Each row is a point on a landscape with many peaks, with its height.
From any point a climber steps to the highest of the 6 points nearest to it. It stops when none of these is higher. Distance is the straight distance between rows; heights are no part of it.
q_926: [ 90  96 102 109  95  95  80 104 100  89  92  96 112 103  99 107  95  96
 104  89]  h=199
q_194: [103 114  96 134 110 100 100  98  85  91 115 107  99 102  89  95 102  90
 112  99]  h=314
q_39: [106 107  95 131 109 102 101  95  81  95 111 106  99  95  84  95 106  92
 106 100]  h=158
q_846: [ 78  87 103  77  99  96  92 103 127  84  95  78  91 114 104 117  81  97
  90  88]  h=521
q_831: [139 113  98 131 110  97 119  84  68 107 115 115 100  88  87  79 108  89
 110  96]  h=430
q_739: [105 121  94 142 114  92 105 103  86  83 126 105 100 112  96  94  96  79
 123  90]  h=376
q_597: [113  99 100  69  94 107 119  97  97 123  89 102 102  88 106  94 103 112
  97 105]  h=347
q_214: [ 64  89 101  52  99 100  78 111 137 102  87  85  82 109 109 114  88 109
  85 123]  h=166
q_480: [ 87  97 102 117  94  95  75 106 101  81 102 100 111 108 101 109  96  93
 108  88]  h=232
q_156: [ 96 107  96 128 103  99  86 104  91  92 106 103 106  99  91 103 104  97
 105  99]  h=568
q_703: [ 94  96  97  70  96 101 103 100 109 104  90  86 101  99 106 106  90 101
  93  95]  h=396
q_528: [ 94  97  98  59  96 101 111 100 115 114  94  85  84  95 105  98  92 108
  91 113]  h=264
q_403: [120 107  95 128 107 105 113  90  75 104 106 107  98  87  84  89 111  94
 103 102]  h=416
q_283: [ 90  96  99  61 100 103 105 103 118 106  90  84  87  99 103 103  89 102
  93 104]  h=346
q_63: [ 72  90 112 132  97  87  64 113 125  58 114 105 101 141 124 116  86  93
 114  78]  h=419
q_896: [ 78  97 108 133  97  94  67 110 118  67 114 105 105 133 110 113  94  93
 113  84]  h=523
q_100: [ 83  88 107 107  94  92  76 102 108  78  97  93 105 114 105 111  87  93
 102  82]  h=286
q_35: [103  97  99  73  95 103 110  99 105 110  88  89 104  94 106 102  95 106
  96  98]  h=598
q_665: [125  82 101  62  89 111 139  90  91 146  87 122  96  83 107  74 120 119
  91 124]  h=408
q_169: [110 102 103  81  95 102 109 100  96 116  89  99 109  84 105 100 107 111
  98 101]  h=321
q_688: [103  98  99  57  93 106 115  99 106 120  87  93  89  93 103  92  95 109
  96 113]  h=239
q_794: [ 94  91 102  51  88 110 110  98 109 119  89  91  75  91  99  92  96 108
  85 132]  h=186
q_805: [112  96 100  68  93 109 120  93  98 126  89 100  96  83 107  92 102 114
  96 108]  h=386
q_809: [ 80  91 100  74  99 100  94 103 124  90  95  81  92 111 102 116  84  99
  91  93]  h=481
q_928: [ 85  88 108  99  92  91  79 104 116  76  97  91 102 116 108 116  86  93
  97  77]  h=391
q_615: [128 101  95  91 104 110 128  94  84 132  93 117 110  78  95  90 125 116
  88 119]  h=294
q_118: [129 127  98 143 113  89 118  94  69 100 126 114 112  98 102  82 102  80
 128  88]  h=443
q_561: [ 93  94 101  66  97 101 105 100 111 100  92  83  94 102 106 105  89 103
  95  99]  h=373
q_426: [ 89  94 100  50  93 103 106 100 118 114  91  89  78  97  99  96  94 110
  88 125]  h=268
q_295: [126  95  99  74  96 111 131  90  90 138  90 116 106  80 105  86 121 119
  92 116]  h=586
q_389: [ 80  96  99  60 102 102  97 104 127 101  93  79  85 105 101 113  85 101
  88 108]  h=410
q_614: [101  96 101  68  93 103 111 101 103 113  90  88  96  90 107 100  96 107
  95 102]  h=382
q_697: [ 77  83 103  90  98  90  80 102 127  74  97  81  97 120 107 118  82  95
  88  82]  h=689
q_985: [119 116  96 134 112  97 111  92  75  96 120 108  97  97  89  86 105  88
 114  96]  h=512
q_820: [ 72  91  98  63 102 100  87 108 131  94  92  80  84 109 106 116  84 102
  87 110]  h=308
q_684: [117  97 100  70  96 109 126  95  92 134  89 110 104  82 107  89 112 119
  97 115]  h=685
q_524: [109 102  99  98 100 104 103  99  92 114  90 105 111  84  99 102 109 106
  94 103]  h=265
q_966: [117  92 103  60  90 108 128  94  95 131  87 104  90  84 104  81 108 115
  94 118]  h=480
q_489: [ 82 107 100 136 107  96  77 111 105  73 118 106 104 121 103 108 100  87
 114  92]  h=463
q_541: [ 96 102 100 112  98  94  87 104  94  94  98  99 110  97  97 106 102  99
 100  94]  h=315
q_329: [108 104  97 105 102 107 102  97  90 106  91 106 111  83  91 104 111 107
  96 100]  h=220
q_81: [104 102 102 103  97 101  93  99  94 100  94 100 112  91  98 106 100 103
  99  95]  h=309
q_266: [127 108  96 117 108 108 119  88  78 113  98 113 102  81  82  94 115 104
  95 107]  h=383
q_458: [ 76 103 105 136 100  96  70 110 114  69 119 106 105 128 109 110  95  91
 114  86]  h=604
q_746: [103  97 101  83  93 100 105 102 100 109  88  96 108  90 105 104 100 108
  97  96]  h=402
q_423: [132 107  91 112 112 109 129  89  79 124  96 116 106  78  83  92 121 108
  90 113]  h=325
q_764: [ 78 105 102 140 104  93  72 114 117  64 122 106 103 136 112 114  96  90
 117  85]  h=511
q_816: [100 104  99 118  99 101  89 101  91  96  97 102 110  93  93 104 105 100
 101 100]  h=299
q_3: [ 79  82 111 106  92  89  71 105 123  68  99  91  97 130 109 114  79  91
  99  74]  h=401
q_441: [ 91 108  99 131 103  98  84 106  94  85 109 102 106 109  92 101 103  95
 108  96]  h=448
q_507: [111  95 100  58  89 111 122  95 102 129  90  99  86  88 106  86 100 112
  93 118]  h=385
q_716: [ 96  96 101  91  95  97  95 101 103  98  91  91 107  98 103 108  94  98
 100  87]  h=588
q_859: [ 85  93 106 111  95  92  78 106 108  81  97 100 109 111 103 108  91  94
 103  83]  h=167
q_932: [123 104  98 111 106 108 117  93  85 116  93 112 107  80  87  94 119 104
  91 110]  h=353
q_151: [126 120  96 140 111  95 114  93  70 100 126 106 100 100  96  83 100  84
 121  91]  h=542
q_321: [122  97  98  84  97 109 126  92  90 130  89 111 109  78 101  94 114 120
  92 109]  h=428
q_436: [113 110  97 126 108 106 102  96  83 100 105 107 102  88  85  93 108  95
 100 100]  h=187
q_936: [ 83  94  98  54  98 103 100 105 121 106  91  85  79 101 102 102  92 105
  88 123]  h=343
q_757: [ 76  82 110  98  97  92  73 104 129  71  99  84  93 129 110 118  80  91
  91  76]  h=409
q_130: [ 83 102 102 128  99  92  74 106 105  79 109 107 107 115 103 106  99  92
 108  90]  h=365
q_939: [ 74  84 113 117  92  90  68 109 121  63 105  96 101 134 113 113  83  93
 108  76]  h=414
q_499: [ 68  89  97  68 104  98  87 106 138  83  96  78  88 118 104 123  82 101
  85  98]  h=305
q_557: [118 120  95 138 112  92 112  97  78  91 124 106 102 106  97  87 101  81
 123  90]  h=641
q_718: [ 96 109  98 137 107  96  92 103  90  85 116 105 103 105  93 101 100  88
 113  96]  h=406
q_632: [ 92 112  93 142 110  94  91 106  97  78 125 104 102 119  97 102  99  84
 117  89]  h=356
q_546: [119  92 104  57  86 108 130  92  93 137  87 110  91  85 105  76 110 115
  91 122]  h=467
q_444: [114 108  97 112 106 104 108  95  83 107  96 107 105  82  86 100 113 104
  93 105]  h=300
q_450: [ 61  84 105  45  87  93  70 115 134 104  83  87  78 104 116 112  85 108
  81 128]  h=59
q_899: [127 117  95 132 111  99 116  87  72 104 113 109 100  87  85  85 107  89
 110  99]  h=475
q_177: [125  92  98  68  94 109 138  93  92 148  89 122 100  81 107  77 123 120
  91 124]  h=440
q_851: [ 75  93  98  53  93 104  93 109 127 105  90  84  82 103 103 106  89 108
  83 125]  h=340
q_44: [135 121 100 141 111  92 120  91  66 105 120 115 104  92  96  79 108  86
 120  91]  h=421
q_363: [ 80 106 101 140 105  93  78 113 111  70 121 109 104 127 109 110 100  86
 116  89]  h=472
q_200: [106 103  96 114 102 103  97  97  88  99  97 103 107  88  92 103 106 104
  99 101]  h=144
q_495: [118 107  95 120 106 106 113  88  80 107  97 106 104  81  80  95 113 101
  93 105]  h=351
q_207: [132 107  92 125 109 104 124  85  69 114 105 115  98  84  81  84 114  96
  99 101]  h=423
q_491: [108 103  98  94  97 104 106  99  96 111  86 100 112  85  99  99 107 110
  93 100]  h=306
q_952: [ 79 100 106 128  97  90  70 112 110  75 109 101 106 125 109 107  96  93
 112  86]  h=449
q_708: [ 81  91  99  49  90 105 100 105 116 112  87  89  72  96  97  98  94 109
  84 133]  h=269
q_407: [114 106  95 116 105 106 104  93  84 105 100 105 106  86  86  98 112 103
  96 105]  h=225
q_876: [112 100 101  89  98 106 112 100  92 121  91 104 109  83 100 100 107 113
  97 105]  h=274
q_378: [ 76  90 108 125  94  89  68 110 116  68 109  99 106 127 111 110  88  94
 112  82]  h=461
q_947: [114 116  98 135 110  95 107  96  79  91 118 105  95  99  89  90 105  84
 115  95]  h=471
q_301: [ 85  90 103  91  95  93  88 100 115  86  94  82 103 111 106 112  85  94
  95  82]  h=415
q_598: [ 87 108  96 135 106  94  83 106  98  79 113 102 104 114  98 101  97  91
 117  94]  h=417
q_460: [ 94  95 106  81  97  98  97 103 112  94  92  84 102 102 105 112  88  98
  96  87]  h=363
q_146: [107 117  96 137 111  99 102 100  87  88 120 105 101 108  95  92 101  84
 119  95]  h=432
q_754: [120 103  97  99 103 113 118  95  85 122  92 110 112  79  92  97 120 111
  91 113]  h=304
q_589: [127  99  94  86 103 111 135  91  86 140  89 121 109  77  97  87 125 117
  87 119]  h=341
q_379: [ 80  88 109 112  94  90  71 104 113  74 103  92 107 122 111 109  87  93
 104  77]  h=628

For each start below, name the point where the climber stops.
q_708 | q_697
q_851 | q_697
q_214 | q_697
q_426 | q_697
q_407 | q_557

Call two points neighbours if one is among the 6 nearest of the other. Go from one point of each pair to the other, from neighbour to neighbour, staying as high as possible. Name the lowest point that can't be avoided.
q_697 / q_458 | q_757
q_156 / q_379 | q_598
q_458 / q_379 | q_378
q_557 / q_379 | q_718
q_716 / q_35 | q_746
